Each row is a point on a landscape with many valleys, with its height.
A ball rolls from a point to whichever of its 2 nearest points has the largest drop for the distance, and stops where none of them is lower. Distance is the straight distance between rows; heights are no part of it.
j725: [ -4  -3  -1 -30 -14 -22  12  18 -24  16  12  20  22 -52  -9   4 -12   4
 -27  -9]  (h 35.0)
j587: [-27  15  14 -46   7 -24   6  -4 -43 -12  10  27   7 -54  14  10  11  23
  -6 -11]  (h 28.2)
j555: [ 13  24  -1  19  11 -15 -52  -7   2 -21 -36 -17  14  10   1   2   8 -22
  10 -26]  (h 62.0)
j33: [ 13 -16   3  43 -11  23 -11  15  30  31   0  -7  21  42 -16   3 -23 -29
   2   1]  (h 30.0)
j291: [  6  15   6  41  26  32 -38 -14 -22  15 -22 -17  19  34 -21  -3   2  32
   7 -23]  (h 39.2)
j457: [ -4  26  70  29  30   8   3  24 -14 -19  17 -16  12 -53 -15 -32   7 -13
 -20 -16]  (h 64.7)
j418: [  4  20  -2  -1  16   0 -13  11  43   4 -53 -26   6  -7  13   6  37  19
  13  -5]  (h 62.2)
j722: [-30 -13 -17 -40   5 -19  -2 -12  12 -34  -1  16 -27  21 -15   7 -12  -8
  39   8]  (h 72.5)
j104: [ 25 -30 -26  35 -37 -32 -31 -21 -20 -14  -9  19  -8 -10  11  -6 -38  -6
 -14  23]  (h 45.4)
j749: [-12   0 -28  16  34  20 -49 -16  -8  -3 -33 -46  17  21  11  -1   9  45
  -5 -17]  (h 33.5)
j982: [ -3 -22 -25  13  15  15  17  -7 -28   2 -17 -20 -35 -39  41 -29  56  30
   5  -2]  (h 37.5)
j886: [ 13  29 -10  -5  27  -2  16  12  -2  30  14  -9  37  70   8  15 -10  12
   7 -48]  (h 44.5)
j596: [ 42 -22 -28  14 -25 -41  -3 -25   3   0  10  24 -16  30  20 -14 -38  -6
  -1   5]  (h 40.4)
j554: [ -6   2 -42 -42  17 -40   8  13 -36  16  40  31  11  26  24  37 -15   4
   5 -46]  (h 65.2)
j478: [-18  15  52 -50   8  13  55 -20  -6   1  10 -14   3  15  18   5   4  24
  13  -1]  (h 45.8)
j295: [  8  21  38 -13  22  -2  43 -12 -16   5  44  -2  12  21  20   3 -17  16
  -8  -4]  (h 49.2)
j705: [ 16 -31  28  35  26   9  29 -16  41  -2  11 -34 -10   0  21 -30 -46   2
 -21  31]  (h 56.8)
j528: [-26  13  -7   7 -20   3 -24  40  10  -5 -46  -8  42 -41 -32  24  16   2
 -16  16]  (h 36.1)
j864: [  3   2 -12 -21   7  33 -20 -29  -5  -5   3 -20  23 100 -16   0 -56 -17
  -4 -32]  (h 52.5)
j213: [-10  -5 -11  40  63 -12 -31  13  -5   2  -2 -38   4   8  19   6   1  30
 -16 -37]  (h 26.3)
j669: [ -6  10   5   1   5  38   7 -18   4   4 -13 -23  24  66 -13 -18 -32  -3
 -18 -10]  (h 50.4)
j67: [ 31  -4 -16 -19 -33 -15  30 -10  25  19  -9  14  -1  21   2  -5  -6 -44
   6   9]  (h 35.5)
j99: [-24 -32 -27  -4 -11  24  20  -1  15 -33 -41  -2 -32 -23  -3 -15  29 -50
  13  20]  (h 68.1)
j231: [  9   2  36  -3  -4  -1  -5 -17 -14 -12  46  39 -14 -22 -44   6 -23 -21
 -17  25]  (h 59.4)
j437: [  6 -10 -11   0   1   9  16 -30 -10 -34 -22 -29 -51 -40  49 -33  18   3
  -8  -9]  (h 45.5)
j712: [ 30  27  32   3  -4 -18  -4  -7  -9   5  42  32  21 -26  -6  -4 -21  -9
 -28   1]  (h 55.7)
j157: [-15  16  18 -38   5 -29   9  35 -24 -20  18  27  -9 -41 -20  10  38 -31
  32 -24]  (h 4.5)
j888: [-18  -5 -33  11  -2  11  31  11 -21  28  12   7  -5  31  -7   1  33 -15
  22 -18]  (h 45.7)
j337: [-21 -40  13 -19   4  -6  27   1  -3  28  56  34 -12 -46 -23  14  -6  -4
 -35  24]  (h 46.0)
j751: [  9  24  -3  50  19  10 -14  25 -18   2   9   0  -9   7 -13   0  57 -12
  21 -42]  (h 38.5)
j671: [ 18  -8 -31  56  27  31 -36 -11 -16  31 -35 -13   3  14 -19   6  32  12
  29 -18]  (h 45.9)
j127: [-11  -6 -34  12 -27  12  39  25   5  36  -6  10 -13   7 -16  -3  45  22
  17  13]  (h 42.3)
j499: [-15  20  61  13  33  27  13  -9 -30 -35 -15  -4 -11 -20   0 -32   7 -18
  -3  -3]  (h 67.8)
j3: [ 13 -16 -13 -12  -9 -22 -30 -16   5 -16 -36   3  32  -9  21  -3 -49  -3
 -29   3]  (h 53.3)
j752: [-16   9 -26   9 -12 -14 -33 -26 -22 -14  -9   7 -20  12  11  23  12  81
  29  15]  (h 77.8)
j498: [ 22 -13 -39  27 -23  -5 -13  20  11  41  -2  11  18  42  -9  19  -2 -14
   2 -19]  (h 35.6)
j967: [ -1 -36   3   7 -13   6  33 -23  41  -5  -1 -44 -25  -9  46 -37 -15   9
 -30  37]  (h 53.9)
j117: [ 17  17  -3  12  30  24  -4  -5  14  15  -2 -51  24  81 -10  -2   0   7
   8 -41]  (h 47.6)
j670: [ -2   5 -20  47  11  13 -28  28 -34   1  39  10 -19  -8 -41  18  25  -4
   9 -35]  (h 45.6)
j470: [ 20   0 -23 -20   7  -5 -46 -22 -17 -19 -10 -20   1  42  15 -15 -36 -49
 -14 -47]  (h 57.0)
j273: [ 36  44  15  28   5 -11 -27  13  22  -6 -44  -4   8   8  -2   2  40  -6
  30  -2]  (h 64.8)
j871: [ -7 -24  -8 -11   2   8 -20 -29   3 -39 -48 -35  -2   0  12 -16 -54   1
 -22   9]  (h 55.8)
j345: [-15   2 -17 -43   7 -27   3  15 -24  12  32   4  19  11  22  35 -14  51
 -15 -24]  (h 63.4)
j327: [-14   5   9   4 -25  16  48   4  22   7   1   4 -40  13 -26  -5  49  -2
  31  40]  (h 35.4)
j305: [ 25  -3  -3 -22  -1   4  22 -40  15 -29 -10 -49 -29  -9  55 -49  -3  19
 -19  17]  (h 50.6)
j290: [  2 -29  -1 -22 -53  -3  40 -12  15  47  17  31   3  -7  -9   6 -22  26
 -23  60]  (h 38.0)
j631: [-21  25  25 -10  19  -4  -5  26 -12 -24   0  27  -7   1 -48  16  43 -41
  43 -15]  (h 18.2)
j622: [ 17  26  11  34  -6  -2 -24  12  18  10  -1   9  13  18 -33   2 -11  -4
  -1  12]  (h 22.9)
j637: [-26  68  53 -49 -15  17  10   9   9 -13  15  28  19  -9 -39  23  27  29
  27  20]  (h 36.4)
j566: [ 23 -21 -39  34 -18  -7   9   0  -6  29  16   2 -12  23  42 -12 -19   2
 -15 -14]  (h 34.6)
j370: [-20 -36 -45 -35 -25  -9  10  -3  -5 -25 -22  13 -30  -6  -2  -4  -5 -29
  13  21]  (h 70.5)
j878: [ -3 -10  -1 -31  14 -26  15  13  -4  17  44  38 -20 -24 -12  14  -9  -8
  -7 -12]  (h 40.8)
j647: [  6  10  -3   4 -12 -30 -38 -23  15 -22  -6  17 -35  29  28   8   0  44
  33  29]  (h 76.2)
j680: [ -7 -42 -29  -6 -59   3  22   8  24  51   7  24  12 -27  28   7  -5   2
  -9  51]  (h 33.6)
j511: [ -9  34  17 -16  -4  23  15   9  10  10 -11   5  11  45 -29  14  20  -4
  37   1]  (h 17.7)
j325: [ 16 -16  -6  26 -26 -25 -20  16  48 -15 -44  -2 -14 -45  19  -3  11  -7
   4  40]  (h 47.0)
j413: [  4  -2  16 -17 -34  26  33  -5   9 -15 -35   7 -12 -14 -10 -32  24 -61
  13  21]  (h 65.6)
j786: [  3 -17 -31 -23  27 -35  -6  -6  -5 -10  24  20  -1  19  20   7 -29 -16
 -10 -27]  (h 67.3)
j411: [  2 -16   6  12   4  20   2  -7  44 -12 -44 -41   1 -21  25 -19  16  25
 -11  18]  (h 60.0)
j692: [  6  15 -16  34  35   9 -10  -9 -15   8 -27 -30 -20 -23  42 -16  49  65
   5  -2]  (h 27.7)
j224: [ -7  39  44 -26   0   6   7   3 -16   3  -4   8  37  18 -26  18  -1   0
   0  -4]  (h 25.1)
j93: [ -5   6   7  35  26   7 -21  33 -23 -15  86  11 -37 -35 -42  15  10 -14
 -11 -22]  (h 51.6)
j105: [ 19 -12 -14  31 -39 -16 -15 -15  41  -5 -38   1 -41 -18  12 -14   0  35
  22  52]  (h 51.3)
j46: [ 15   2 -19  26 -41 -19 -24  29   9   2 -30  -2  15 -52 -10  24  12  -5
   1  24]  (h 41.8)
j613: [  9 -12 -10 -13   1  -1  49 -13  -6  29  20   6  -8  33  11  -8   1 -32
  -4 -25]  (h 40.7)
j402: [-24 -44  16 -19 -25  13  29 -11   0  27  43  26 -12 -42 -17  11 -42  27
 -37  62]  (h 42.8)
j304: [-15 -16  -4  11 -22  38 -14  24  16   2 -55 -32  39 -13 -14  10 -10 -22
 -18  20]  (h 30.9)
j572: [  0 -18   3 -47  30 -22  -2  -5  -2 -23   0  17 -10  -5  17 -11  -9 -51
   1 -35]  (h 69.2)
j991: [-29   0  34  31  28   7  -5  32  -7 -32  54  13 -29 -70 -40  11  27 -14
   0   3]  (h 56.9)
j492: [ 21   9 -41  -6   5 -10 -49   9  10 -22 -45 -27  13  12  11   2 -20 -53
  -6 -56]  (h 59.3)
j579: [  7 -34  13   6   6 -16  22  -7  15  10  13  -4   8  -4  22 -10 -52  30
 -42  22]  (h 59.5)
j214: [ 23   6  35   5  -5 -11  33  -8 -18  40  43   8  32  -5   4 -10 -28  22
 -43   4]  (h 52.6)
j374: [-14  -8   0  45  50  22  -4   2 -34   6   2 -40  -4 -15  25   2  33  42
  -2 -23]  (h 14.9)
j854: [  5  20  26 -11  27 -18   3  -9 -17 -26  -3  -1  11 -28   7 -20   1 -36
   0 -21]  (h 70.6)
j562: [ 13 -10   1   9  -2   5 -42 -18  34 -24 -49 -50   0  -7  34 -20 -22   7
 -11   3]  (h 57.9)
j468: [ -7  -6 -27   2  14  -9 -12 -22 -19 -12  -2   2 -53   0  23   4  38  44
  40  -5]  (h 79.8)
j380: [ 11  10  33  -7 -25   8  17   3 -10  -5   7  24   8 -26 -33  -9   0 -50
   6  22]  (h 62.9)
j561: [  8   6 -45  -5   7  -9  -4  28 -12  35   8   7  44  47 -14  19   6 -23
   3 -58]  (h 40.6)
j250: [-29  38  57 -38   9  14  46  11 -17   5  20  11  15  -2 -21   4  25  42
  17  21]  (h 41.3)
j978: [-11  28  13  27  41   0 -36  28  14  -5  15   3 -19   0 -38  22  49 -13
  34 -23]  (h 29.6)
j713: [-45  -6  27 -71   5 -16  20   9 -31 -41  12  36  -8 -58  -9   6  29 -11
  15  -6]  (h 18.4)
j777: [ 19   2   8   7 -28  -9 -12 -18 -22 -24 -24   5   0 -29   6  -9 -20 -14
 -32  19]  (h 49.9)
j260: [ -1  -3 -23 -33 -19 -31   4 -31  23 -17  19  32 -39  34  -1  18  -8  30
  43  28]  (h 74.4)
j707: [ 11 -33 -27  24 -51  21  35   4  -2  50  13   4   2   2  37 -10  -8 -22
 -14  23]  (h 27.5)
j405: [-37  54  14 -31 -15  24  -4   8 -20   1  11  15  38   7 -32  37  -3  37
   3  15]  (h 30.8)
j211: [-23  16  -2 -26 -15  17  44  16  12  18  22  31 -24  31 -28  21  34   9
  47  18]  (h 27.2)
j126: [ 32  29  16   4 -29  -2   9 -10  19  24 -26  17  31  35 -15  -3 -25 -24
  -2  16]  (h 29.9)
j946: [-16  16  58   5  41 -11 -14  25  -9 -22  61  -1  -8 -56 -17  -2  15   8
  -8 -26]  (h 61.3)
j145: [ -4 -14 -36 -23  12  16 -53 -30   4 -36  -6 -33   1  68  -8 -17 -47  -7
   0 -36]  (h 54.7)
j862: [-12  -7  17 -18  18 -17  10  -3  -4  12  36  -3  15 -13  14  29 -38  50
 -39  13]  (h 61.4)
j69: [ 12 -33 -17  24 -33  23  -5  14  24  35 -17 -10  29   1  39 -14 -13 -34
 -17  15]  (h 20.8)
j914: [  7 -39  -1  10 -16  13 -15  19  54   0 -29 -10  32 -12   5 -10 -32 -45
 -19  27]  (h 26.1)

Where does a ball stop that starts at each point below?
j418: j69
j370: j511
j864: j622
j572: j374
j105: j69
j854: j157

Call two points neighbours if one is among the 2 nearest of the other. Go from one point of each pair to the other, from neighbour to neighbour, staying as low as possible. Name the highest point that can't be avoided.
j69, j511: j273
j69, j157: j337
j622, j511: j888
